Points, in no order, along strands that fork and pass close to each other.
Points whose rows are less than 6.59 apart are linked; no others are. Some points are linked to none.
suta: |  2.869 | -0.830 | -1.510 |  0.948 |  4.052 | -1.220 |  0.604 | -2.015 | -0.454 |  0.885 | -1.210 |  2.607 |  3.334 | -1.237 | -3.177 |  1.817 |  0.219 |  2.878 | -0.134 |  0.294 |  2.416 |
dut: |  1.134 | -3.840 |  0.544 | -2.740 |  1.570 |  2.705 |  1.554 |  0.798 |  0.486 | -0.047 | -0.384 |  1.150 | -2.015 | -0.133 |  2.821 |  3.682 |  2.471 | -3.902 |  1.151 |  1.031 |  0.671 |
piz: | -0.860 |  1.646 |  0.466 |  0.774 | -3.311 |  1.508 | -2.100 |  3.881 | -1.878 | -1.697 | -0.083 | -2.023 | -3.197 |  0.794 |  4.138 | -1.657 | -0.138 |  2.281 |  1.185 | -2.692 | -1.181 |
Vuzep: | -1.245 | -1.412 |  0.210 |  0.235 | -0.745 | -1.937 |  1.827 |  2.715 |  0.674 |  2.079 |  2.026 |  0.589 | -0.983 | -0.431 | -0.013 | -1.674 | -1.735 | -1.690 | -2.252 | -0.831 | -1.797 |
Nad: |  3.474 | -0.647 |  2.119 |  4.245 |  2.198 |  0.269 |  2.024 |  0.859 | -1.997 |  0.338 | -0.688 |  1.243 |  1.373 |  0.680 | -2.951 |  1.910 |  0.963 |  3.716 | -0.418 | -0.604 | -0.925 |
Pimis: | -0.746 |  0.859 | -0.909 | -0.731 | -1.219 | -1.262 | -1.574 | -5.356 |  1.760 | -1.401 | -3.075 | -0.077 |  1.139 |  2.204 |  1.592 | -0.203 | -2.107 | -1.085 |  2.316 |  3.114 |  4.036 |
ton: | -0.045 | -2.375 |  1.476 |  0.752 | -2.009 |  1.208 | -0.022 | -2.638 |  0.804 |  0.362 | -2.687 |  0.388 | -2.264 |  1.590 |  2.952 |  1.899 |  0.037 | -1.550 |  0.737 |  1.574 |  0.850 |
vifa: | -0.845 |  0.013 | -3.312 | -4.483 |  1.397 | -0.204 | -1.365 | -4.821 |  2.855 |  0.475 | -0.007 | -0.136 |  1.428 | -1.781 | -1.776 |  0.395 | -0.394 | -3.887 | -0.689 |  1.523 |  0.943 |
samek: |  2.107 | -2.627 |  2.364 | -2.144 |  2.259 |  3.379 |  2.549 |  4.583 |  0.521 |  0.761 |  2.263 |  1.915 |  0.515 | -0.314 |  0.121 |  1.985 |  1.492 | -3.290 |  0.920 |  1.562 | -2.778 |
fami: |  2.426 | -2.180 |  3.306 | -0.882 |  4.095 |  1.448 |  0.540 |  1.029 | -0.140 |  1.191 |  0.452 |  0.874 |  1.129 |  2.111 | -0.481 |  3.800 |  2.383 |  3.144 | -1.103 | -2.089 |  2.182 |
Vaka: |  3.043 | -0.135 | -0.933 |  2.859 |  0.063 |  0.967 | -0.201 | -2.318 | -0.610 | -2.598 | -4.045 | -0.284 |  1.020 |  1.531 | -0.781 |  2.077 |  1.210 |  3.175 |  1.969 |  0.994 |  0.935 |
Tad: | -3.681 |  0.450 |  0.650 | -2.978 | -2.745 | -1.490 | -0.516 | -2.898 |  0.732 | -1.899 |  1.212 | -1.682 | -2.014 |  2.101 |  1.939 | -1.737 | -1.653 | -1.034 |  0.216 | -0.314 |  2.591 |
Vun: |  1.701 | -2.422 | -0.826 | -0.080 |  2.189 |  2.867 | -0.405 | -2.026 |  0.797 |  0.933 | -1.978 |  0.159 |  0.022 | -0.365 | -0.449 |  2.752 |  1.413 | -0.427 | -1.272 |  0.756 | -0.955 |
Nav: | -2.927 | -0.791 | -0.810 | -1.219 | -3.156 | -0.428 |  0.303 | -2.418 |  0.193 | -1.968 | -0.318 | -1.590 | -3.190 |  0.433 |  1.031 | -0.150 | -1.726 |  0.832 | -1.654 | -1.791 |  0.696 |
bek: |  2.010 |  0.617 |  2.955 |  1.652 | -0.538 |  2.408 |  1.723 |  1.448 | -0.434 | -0.472 | -0.862 | -0.368 |  0.230 | -0.239 | -3.836 |  1.448 |  1.079 |  0.187 | -2.534 |  2.221 | -3.691 |
zopev: | -2.806 |  1.249 | -5.875 | -0.156 |  0.615 |  0.003 | -3.428 | -2.789 |  0.429 | -0.527 | -0.791 |  0.515 |  2.596 | -0.322 |  1.077 | -1.161 | -1.413 | -1.739 |  1.127 | -0.950 |  1.571 |
ruso: |  1.589 | -0.974 | -4.151 |  0.476 |  2.994 | -1.526 | -0.148 | -2.434 | -0.343 | -0.738 | -0.264 |  0.667 |  2.925 | -2.454 | -2.651 |  2.749 | -1.168 |  4.117 |  0.119 | -1.651 |  2.941 |
Faz: | -0.256 |  1.064 | -3.731 |  3.331 |  0.928 | -1.137 | -2.787 | -0.386 | -1.574 |  1.227 | -0.089 | -0.926 |  1.054 | -2.759 | -0.778 | -1.782 |  0.115 |  0.398 | -0.345 | -1.266 | -0.871 |
Nezag: |  1.028 | -0.051 | -0.822 | -3.216 |  0.954 |  1.870 | -1.348 | -2.996 |  1.389 | -1.836 | -1.014 | -2.042 |  0.816 |  0.696 | -2.919 |  1.515 |  1.717 |  1.354 |  0.308 | -0.607 |  0.165 |
gor: |  1.508 |  3.066 |  2.139 |  2.446 | -0.997 |  1.181 | -0.241 |  1.604 | -1.065 | -0.768 | -0.710 | -1.946 |  0.907 | -0.258 | -4.183 | -1.872 |  1.485 |  0.571 | -0.854 |  2.230 | -3.659 |
riza: |  2.487 | -0.435 |  1.504 | -2.329 |  4.840 |  2.796 | -0.995 | -0.617 |  0.312 | -0.272 | -0.489 | -0.757 |  1.460 |  1.918 | -0.562 |  3.400 |  3.468 |  2.220 |  0.854 | -1.594 |  1.011 |
gadar: | -0.052 | -1.333 |  2.270 |  1.504 | -1.558 |  0.169 |  0.278 |  3.038 | -0.257 |  1.026 | -0.623 |  1.056 | -1.386 |  2.718 |  6.717 | -0.898 | -0.003 |  0.028 |  2.796 |  0.741 |  0.185 |
Sokeg: |  1.248 |  2.359 | -1.125 |  2.148 |  1.729 |  1.970 | -1.436 |  1.854 | -2.766 | -0.088 |  0.089 | -0.984 |  1.569 |  1.996 |  0.260 |  0.973 |  3.140 |  2.114 |  1.696 | -2.475 | -1.475 |
febut: |  1.614 | -2.878 | -1.077 | -0.320 |  2.473 |  0.409 |  0.320 | -1.963 |  1.739 |  1.775 | -0.659 |  0.512 | -0.251 | -1.523 | -3.072 |  1.483 | -0.488 | -0.085 | -2.943 | -0.487 |  0.682 |
Dola: | -0.793 |  0.798 |  2.690 |  1.192 |  0.318 | -0.818 |  0.632 |  4.530 |  0.713 |  2.300 |  2.457 |  0.168 |  2.544 | -1.741 | -1.954 | -3.678 | -1.248 | -2.295 | -0.256 |  2.520 | -2.345 |
Mur: | -0.117 | -2.298 |  1.472 | -0.677 |  1.808 | -1.585 |  1.176 | -0.862 | -1.338 | -0.406 | -0.678 |  3.082 |  0.696 |  2.574 |  0.654 | -0.512 |  0.362 |  2.709 | -0.138 | -1.583 |  3.574 |
moti: | -0.198 | -2.265 |  0.605 |  0.095 |  3.532 |  0.389 |  1.428 |  4.623 |  0.587 |  2.817 |  2.520 |  1.977 |  3.473 | -0.672 | -3.111 |  0.194 | -0.430 | -1.338 | -2.981 |  0.373 | -0.313 |
Pezim: |  2.286 |  2.176 |  0.066 |  3.103 |  1.363 |  0.465 |  0.606 |  0.997 | -2.577 | -0.498 |  0.222 | -0.837 |  0.872 | -0.081 | -2.097 |  1.593 |  1.493 |  3.080 | -0.370 | -2.184 | -1.532 |
peted: | -2.271 |  0.176 | -2.238 | -0.750 | -4.461 |  1.585 | -0.850 | -3.080 |  0.475 | -3.852 | -1.751 | -3.209 | -2.106 |  1.190 |  0.011 |  0.388 | -2.079 |  1.808 |  0.315 | -1.368 |  0.445 |
Duk: |  0.526 | -1.445 | -4.066 | -2.565 |  3.322 |  0.974 | -1.216 | -2.257 |  1.603 | -1.205 |  0.550 | -1.309 |  1.945 | -1.274 | -3.482 |  3.516 | -1.474 |  3.160 | -0.119 | -2.619 |  3.634 |
ret: | -0.011 | -2.309 | -0.859 |  0.147 |  0.076 | -1.655 |  0.275 | -2.783 |  1.755 |  1.479 | -1.696 |  0.344 | -0.151 | -2.102 | -3.037 | -0.976 | -1.955 | -1.317 | -3.041 |  1.198 | -0.185 |
kef: | -2.922 |  1.410 |  2.203 | -3.161 | -3.877 | -1.068 |  1.642 |  2.192 |  0.055 |  0.230 |  3.073 | -0.249 | -4.149 |  1.084 |  4.492 | -0.678 | -1.009 | -3.024 |  2.170 |  0.460 |  0.192 |
Sakev: |  0.759 |  0.410 |  2.114 |  2.520 | -1.563 | -1.849 | -1.678 | -0.708 |  0.038 |  2.005 | -2.108 | -0.953 | -0.987 | -2.379 |  1.415 | -3.465 | -1.337 | -0.585 |  0.871 |  2.838 | -0.035 |
bonaz: | -1.044 |  2.509 | -1.536 | -0.684 |  0.588 | -0.140 | -2.955 | -0.208 | -0.232 |  1.746 |  1.020 |  0.502 |  2.253 |  0.951 |  4.101 | -0.681 |  0.914 | -4.964 |  3.056 |  1.990 |  0.106 |
vepa: |  0.863 |  2.111 |  3.283 |  1.060 | -1.390 | -1.038 | -0.003 |  1.489 |  1.021 |  3.473 | -0.868 | -1.092 | -0.812 |  0.100 |  1.726 | -3.030 | -1.090 | -1.682 |  1.963 |  4.332 | -1.485 |
lak: | -0.868 |  4.036 | -2.190 |  0.310 |  0.332 | -0.446 | -1.534 | -1.230 | -1.714 | -2.799 |  0.589 | -1.720 |  1.667 |  0.489 | -0.997 | -1.775 |  1.677 |  2.810 |  2.212 | -2.205 |  1.325 |
vad: | -1.246 | -0.108 | -0.227 |  0.995 | -1.407 |  0.113 | -0.499 | -4.795 |  2.029 |  0.395 | -3.314 |  0.374 | -0.755 |  1.262 |  4.614 |  1.489 | -1.302 | -3.117 |  1.743 |  2.892 |  2.244 |
vip: |  0.922 | -0.120 | -1.397 |  0.600 |  0.171 | -0.433 | -0.805 | -3.798 |  0.844 | -2.888 | -4.219 | -0.459 |  1.899 |  1.675 |  0.068 |  0.471 | -1.009 |  2.352 |  2.853 |  1.777 |  2.757 |
nuter: |  2.021 | -0.998 |  1.838 |  2.171 |  1.011 | -0.744 |  3.672 | -0.573 | -0.610 | -1.523 | -0.753 |  0.124 |  0.552 | -0.594 | -4.977 |  1.914 |  0.184 |  4.136 | -1.246 | -1.234 |  1.326 |
Vite: |  1.240 | -0.997 |  1.834 | -0.001 | -1.698 |  0.621 |  1.996 | -2.532 |  0.124 | -2.631 | -1.281 | -0.556 | -1.724 |  0.338 | -3.554 |  1.405 | -0.112 |  4.303 | -2.730 | -0.802 |  0.561 |
zasav: | -2.706 |  1.848 |  0.509 | -1.806 | -2.248 | -2.542 | -0.338 |  2.297 |  0.653 |  2.045 |  2.606 | -0.222 | -1.951 | -0.454 |  4.821 | -2.077 | -2.220 | -3.813 |  2.481 | -0.129 |  1.169 |
Fopap: |  1.073 | -2.886 |  0.661 |  0.084 | -0.792 |  2.436 |  1.271 |  0.573 | -0.398 |  0.046 | -0.942 |  1.254 | -2.874 |  1.823 |  4.732 |  3.474 |  1.423 | -2.110 |  1.058 |  0.442 | -1.034 |
Sufo: |  2.008 | -1.663 | -0.790 | -0.148 |  1.304 |  0.839 | -0.327 |  0.348 |  0.674 |  2.757 | -0.667 |  3.162 |  0.707 | -1.054 |  2.871 |  1.377 |  0.781 | -4.530 |  1.478 |  4.465 | -1.065 |
boto: |  0.092 |  1.582 |  3.586 | -0.499 | -1.359 |  2.118 |  2.145 |  1.752 | -1.221 | -2.467 |  0.994 | -1.531 | -0.494 |  1.745 | -3.454 |  2.278 |  0.220 |  3.073 | -5.092 | -1.325 | -1.312 |
gen: |  0.247 | -1.845 |  1.850 | -0.597 |  3.240 | -0.505 |  1.412 |  1.181 | -0.347 |  0.633 |  1.798 |  1.857 |  0.980 |  1.245 | -1.566 |  1.883 |  0.727 |  2.337 | -1.406 | -2.735 |  2.923 |
Sebi: | -0.964 |  2.478 | -2.428 | -0.065 | -2.143 |  0.836 | -1.989 | -2.215 | -0.683 | -2.742 | -1.459 | -3.140 |  0.245 |  0.525 | -0.415 | -0.465 |  0.346 |  2.005 |  1.398 | -2.381 |  0.819 |
reta: | -0.569 |  1.670 |  0.890 |  0.216 | -4.507 |  2.120 | -0.372 |  4.111 | -0.322 |  0.073 |  0.431 | -2.044 | -3.978 | -1.665 |  4.711 | -0.964 | -1.011 |  0.213 |  1.645 | -0.829 | -3.076 |
fugi: |  0.518 |  1.863 | -2.503 |  2.708 |  0.440 | -2.646 |  0.451 | -2.312 |  0.459 | -1.802 | -1.965 | -0.804 |  1.992 | -3.718 | -3.952 | -1.852 |  0.028 |  4.017 |  0.721 |  0.109 |  0.500 |
Did: |  0.546 |  0.142 |  3.176 |  2.264 | -0.506 | -1.701 |  1.598 |  1.502 |  0.116 | -0.275 | -0.536 |  0.269 | -0.070 | -2.440 | -4.359 | -2.900 | -1.385 |  1.040 | -2.133 |  1.187 | -0.585 |
vus: | -1.459 |  0.013 | -0.824 | -2.997 | -2.356 |  0.358 |  2.125 |  2.032 | -0.124 |  0.523 |  2.725 |  0.399 | -2.866 | -2.128 |  1.315 |  0.868 | -1.287 | -4.355 |  0.024 |  0.568 | -2.905 |
Vel: | -1.855 |  0.699 | -0.423 | -1.127 |  2.136 | -3.720 | -1.147 | -0.288 | -0.618 |  0.371 |  1.599 |  2.684 |  2.706 | -0.046 | -1.045 | -3.704 |  0.220 |  1.057 |  0.143 | -1.877 |  2.225 |
tov: |  0.344 |  0.466 |  0.887 |  1.124 | -3.913 |  1.693 |  1.118 |  4.211 | -0.471 |  1.016 |  0.960 | -1.187 | -4.353 | -1.937 |  1.999 |  0.010 | -1.609 |  1.774 | -1.148 | -1.151 | -4.827 |
nosu: | -0.411 | -0.038 |  3.258 | -0.089 | -0.078 | -2.627 |  0.659 | -0.161 | -0.411 | -0.433 | -0.714 |  1.770 | -0.388 |  3.360 |  2.601 | -2.910 |  1.401 |  2.362 |  1.527 |  0.252 |  3.598 |
ledez: | -2.059 | -0.745 | -0.964 | -2.721 |  2.036 | -2.308 | -1.154 | -0.342 |  1.187 |  1.555 |  2.099 |  2.416 |  2.610 |  0.892 | -0.568 | -2.528 | -0.499 | -1.887 | -1.365 |  0.278 |  2.318 |
vok: |  1.111 |  1.975 |  0.369 |  3.601 |  0.562 | -2.681 |  1.445 | -0.140 | -0.206 | -0.838 | -1.200 |  0.069 |  2.455 | -3.987 | -5.507 | -3.027 |  0.335 |  1.960 | -1.313 |  0.763 |  0.285 |
mazu: | -0.770 |  1.803 |  0.149 | -0.920 |  1.184 | -0.828 | -1.709 |  0.617 | -1.131 |  0.644 |  0.833 |  1.407 |  2.307 |  2.997 |  2.740 | -1.296 |  2.140 | -2.208 |  2.688 |  1.109 |  0.078 |
Kug: |  0.909 | -0.261 |  4.130 |  2.830 | -0.471 | -1.710 |  1.881 |  2.849 | -1.178 | -0.675 | -0.386 |  0.790 | -0.267 |  0.403 | -1.874 | -1.983 |  0.619 |  2.438 | -1.035 | -0.188 |  0.097 |
Luzo: |  0.156 | -0.727 |  0.934 |  1.762 | -1.755 | -0.697 |  2.466 | -1.794 | -1.718 | -3.237 | -2.284 |  0.029 | -2.503 |  0.596 | -0.511 | -0.259 | -0.303 |  5.481 | -1.036 | -1.628 |  1.528 |
zemi: |  0.751 | -0.309 |  0.942 |  3.084 | -1.772 |  1.553 |  1.204 | -0.306 | -2.310 | -1.309 | -2.022 | -1.564 | -2.981 |  0.406 |  0.970 |  1.723 | -0.061 |  4.364 | -1.341 | -1.714 | -1.748 |
goka: |  1.087 |  3.554 |  1.816 |  1.143 | -1.127 |  0.499 | -1.337 | -1.454 |  0.507 |  0.571 | -0.095 | -2.059 |  1.334 | -0.536 | -3.816 | -1.320 |  1.029 | -1.816 |  0.371 |  3.211 | -2.455 |
reti: | -0.098 |  2.006 |  0.679 | -0.865 | -2.872 |  2.668 |  1.392 |  3.699 | -0.895 |  0.447 |  1.495 | -0.512 | -2.124 | -1.494 |  2.908 |  0.873 | -0.723 | -1.551 |  3.115 |  1.154 | -5.176 |
gegum: | -2.453 |  0.870 | -1.555 | -2.500 | -0.166 | -0.919 | -0.815 |  0.768 | -0.022 |  1.514 |  3.169 |  1.228 |  0.270 | -0.527 |  3.893 | -1.273 | -0.828 | -5.286 |  2.500 |  0.556 |  0.130 |
Pimi: |  0.529 | -1.877 |  0.551 | -0.729 |  2.398 |  1.664 |  0.700 |  2.405 |  0.659 |  1.700 |  3.029 | -0.589 |  1.150 | -1.176 | -4.432 |  2.243 | -0.619 | -1.506 | -3.671 | -1.241 | -1.198 |
taf: | -1.315 |  0.753 | -5.081 | -2.616 |  0.279 |  0.878 | -2.262 | -3.811 |  2.150 | -0.523 | -0.106 | -1.746 |  1.852 | -0.798 |  0.225 |  1.051 | -0.107 | -3.404 |  0.823 | -0.409 |  0.122 |
soz: | -1.414 |  1.332 |  1.816 | -1.915 | -1.257 | -3.547 | -0.251 | -2.183 | -0.140 | -1.828 | -1.061 |  0.037 | -0.092 |  3.133 |  1.219 | -3.375 |  0.112 |  1.807 |  2.376 |  0.791 |  4.239 |
Tepo: | -2.011 | -0.190 |  0.741 | -4.312 | -0.539 | -3.277 | -0.005 | -3.346 |  1.250 | -2.319 |  0.918 |  0.142 | -0.063 |  2.797 | -0.075 | -2.086 | -0.441 |  0.470 |  0.716 | -0.131 |  3.876 |
tum: |  0.355 |  0.626 |  3.644 |  2.138 | -1.431 |  1.882 |  1.988 |  3.768 | -1.100 | -0.683 |  0.773 | -0.888 | -1.423 |  0.504 | -2.626 |  0.377 | -0.857 |  2.434 | -3.731 |  0.388 | -3.704 |
sirom: | -1.209 |  2.371 |  0.515 |  0.453 | -3.861 |  0.938 | -0.701 | -1.115 |  0.325 | -0.224 | -0.368 | -1.453 | -2.762 | -0.140 |  3.823 |  0.410 | -0.796 | -2.872 |  1.845 |  1.185 | -0.924 |
tanu: | -0.957 | -0.513 | -1.862 | -0.831 | -1.135 | -3.215 | -0.342 | -3.807 |  0.834 |  0.263 | -1.137 | -0.159 |  1.100 | -1.685 | -2.421 | -2.343 | -2.237 |  0.463 | -1.222 |  1.166 |  1.930 |
meto: |  0.478 | -0.713 | -2.723 | -2.657 |  2.752 |  2.327 | -1.939 | -2.168 |  1.866 | -0.545 |  0.567 | -2.098 |  0.605 | -0.939 | -1.758 |  3.030 |  0.763 |  1.034 | -0.417 | -2.479 |  1.413 |
bav: | -0.487 |  0.247 | -0.033 | -1.909 | -2.326 |  1.957 |  1.210 |  3.304 | -1.245 | -1.039 |  2.187 | -0.364 | -3.006 |  0.142 |  1.451 |  1.150 |  0.104 | -2.296 | -0.589 | -0.262 | -3.734 |
gula: |  2.016 | -2.191 |  0.585 |  0.581 |  3.088 | -1.149 |  0.100 | -1.170 | -0.127 |  0.155 | -2.581 |  3.266 |  1.575 |  1.491 | -0.522 |  1.300 |  0.786 |  2.687 | -0.310 |  0.752 |  2.781 |
tus: |  3.355 | -0.850 | -0.164 |  1.295 |  1.510 |  1.766 | -1.024 | -2.875 |  0.269 | -0.172 | -4.068 | -0.061 |  1.179 |  1.402 | -1.401 |  1.223 |  2.045 |  0.592 |  0.519 |  2.473 | -0.229 |
kani: | -0.875 |  1.080 |  1.643 |  0.727 | -2.007 | -0.863 | -1.274 |  2.169 | -1.234 | -0.263 | -0.135 | -0.572 | -1.661 |  1.037 |  3.883 | -2.347 |  0.122 |  0.596 |  1.646 | -0.780 |  0.309 |
lodel: |  1.094 |  0.288 |  0.935 |  0.717 | -0.971 | -1.141 | -0.753 |  1.132 |  1.106 |  3.387 | -0.847 |  0.978 |  0.240 | -0.014 |  2.627 | -1.393 | -0.410 | -4.090 |  2.553 |  4.727 | -1.750 |
leg: | -1.163 | -1.511 | -1.561 | -1.764 |  0.567 |  0.979 |  1.332 |  2.465 |  0.341 |  0.866 |  4.002 | -0.208 | -1.579 | -1.686 | -3.183 |  2.090 | -1.279 | -0.718 | -4.336 | -3.899 | -1.571 |
bag: | -0.925 | -0.545 | -3.099 |  1.337 |  0.280 |  0.321 | -1.557 | -0.291 | -0.128 |  1.660 | -0.184 | -0.919 | -0.657 | -1.954 | -0.184 |  0.109 | -0.146 | -0.907 | -1.471 | -0.923 | -2.639 |
Tak: | -0.189 |  0.184 | -0.303 |  1.721 |  1.814 | -1.245 | -0.115 |  4.727 | -0.254 |  2.821 |  2.499 |  1.523 |  3.201 | -1.040 | -2.191 | -2.297 | -1.006 | -1.914 | -0.642 |  0.094 | -1.311 |
bov: | -0.098 | -3.307 | -0.004 |  2.934 | -0.097 | -0.225 |  0.404 |  1.088 | -0.457 |  1.518 | -1.897 |  2.168 | -1.400 |  1.299 |  4.495 | -0.137 | -0.432 |  0.907 |  0.559 |  0.137 | -0.358 |
Zef: |  2.647 | -2.691 |  0.394 | -2.230 |  2.893 |  2.228 |  1.359 |  2.357 |  0.346 |  1.313 |  0.473 |  3.155 |  0.391 | -1.230 |  2.279 |  2.960 |  2.481 | -5.165 |  1.784 |  3.068 | -1.498 |
Foni: | -0.687 | -2.288 |  1.327 | -0.425 | -0.839 | -0.497 |  2.424 |  2.939 |  0.185 |  0.376 |  3.280 |  0.064 | -2.197 | -0.587 | -1.816 |  0.920 | -1.866 | -0.138 | -4.924 | -2.402 | -2.040 |
Lelo: |  0.575 |  3.013 | -2.286 |  2.100 |  0.502 | -1.775 |  0.626 | -2.301 | -0.660 | -4.043 | -0.465 | -0.667 |  2.278 | -1.095 | -1.611 | -1.226 |  1.411 |  4.773 |  2.709 | -1.829 |  2.277 |
zavun: | -0.934 | -2.299 | -1.979 | -1.235 |  0.080 |  0.610 |  0.382 | -0.128 | -0.102 |  0.788 |  1.660 |  0.857 | -1.018 |  0.828 |  2.269 |  2.190 |  0.650 | -1.522 | -1.463 | -3.017 |  0.930 |
Buk: | -2.276 | -0.997 | -0.511 | -2.357 | -0.552 | -1.037 |  2.152 |  3.942 |  0.560 |  1.479 |  4.419 |  2.113 | -1.245 | -0.849 |  1.510 | -1.276 | -2.067 | -3.478 | -0.278 | -1.025 | -2.096 |
rez: | -0.564 |  1.804 |  1.030 | -1.179 | -1.395 | -1.018 | -0.152 | -1.313 |  1.259 |  0.935 |  0.817 | -0.752 | -0.130 |  0.084 | -2.310 | -1.183 |  0.006 | -3.053 | -1.174 |  2.680 | -1.180 |
Lokil: |  0.662 | -0.943 |  1.935 | -1.735 |  2.596 |  3.853 |  0.961 |  2.901 |  1.395 |  0.999 |  2.408 |  0.092 |  0.419 | -0.875 | -2.378 |  2.342 |  1.861 | -3.002 | -1.325 |  1.324 | -2.161 |
lano: | -2.180 | -0.164 | -2.335 | -3.275 |  0.931 | -1.657 | -1.220 | -2.736 |  1.914 |  1.211 |  1.418 |  1.515 |  1.751 | -0.245 |  0.775 | -1.129 | -0.212 | -4.052 | -0.872 |  2.034 |  2.042 |
Dav: |  0.433 |  0.581 |  0.270 |  3.979 | -2.669 |  0.084 | -0.342 |  2.280 | -1.389 |  0.274 | -1.434 | -2.414 | -3.712 | -2.484 |  1.420 |  0.014 | -0.699 |  2.266 | -1.711 | -1.829 | -2.953 |
lan: | -2.674 |  0.851 | -2.392 | -0.584 |  0.133 | -3.460 | -1.533 | -1.819 | -0.155 | -0.936 |  0.279 | -0.077 |  0.811 | -0.583 | -0.535 | -3.531 | -1.380 |  0.770 | -0.042 | -2.157 |  2.538 |
Somil: | -0.316 |  1.888 |  1.006 | -3.696 | -0.571 |  1.625 | -0.607 | -2.297 |  1.370 | -1.088 |  0.916 | -2.073 |  0.380 |  1.030 | -2.973 | -0.087 |  1.200 | -1.478 | -0.714 |  0.512 | -0.500 |
Kekis: |  0.460 |  2.575 | -0.335 |  1.178 |  0.479 |  1.204 | -2.845 |  2.049 | -1.909 | -0.203 |  0.387 | -0.220 |  1.653 |  2.138 |  3.225 | -0.415 |  2.672 | -1.134 |  3.231 | -0.519 | -1.843 |
pebu: | -1.367 |  2.020 | -4.289 |  2.583 |  0.281 | -0.629 | -3.963 | -1.998 | -0.840 |  0.550 | -1.587 | -0.781 |  2.088 | -1.955 |  1.231 | -1.702 | -0.700 | -0.061 |  1.358 | -0.741 |  1.955 |
Tolim: | -0.380 | -2.503 | -0.296 |  2.778 |  0.024 | -0.140 |  0.227 |  1.768 | -1.576 | -0.226 | -0.434 |  0.817 | -1.918 |  1.666 |  4.601 |  0.263 | -0.255 |  3.064 | -0.001 | -2.900 |  0.975 |

Follow the links from the first point to the second, and from the first to the third. Name the last point that the two ways share.
ret; Tak; reta: Pimi
goka; riza; Lelo: Mur
ton; Kekis; Dola: Pimi
vepa; Kekis; bov: reta

A fork is a point with three links, a tip a point with one. Leave the first point through the second and follow the links. Name the first fork or tip that comes.
zasav; gegum: reta
vok; fugi: Mur
Mur; gula: boto
Vaka; tus: bag
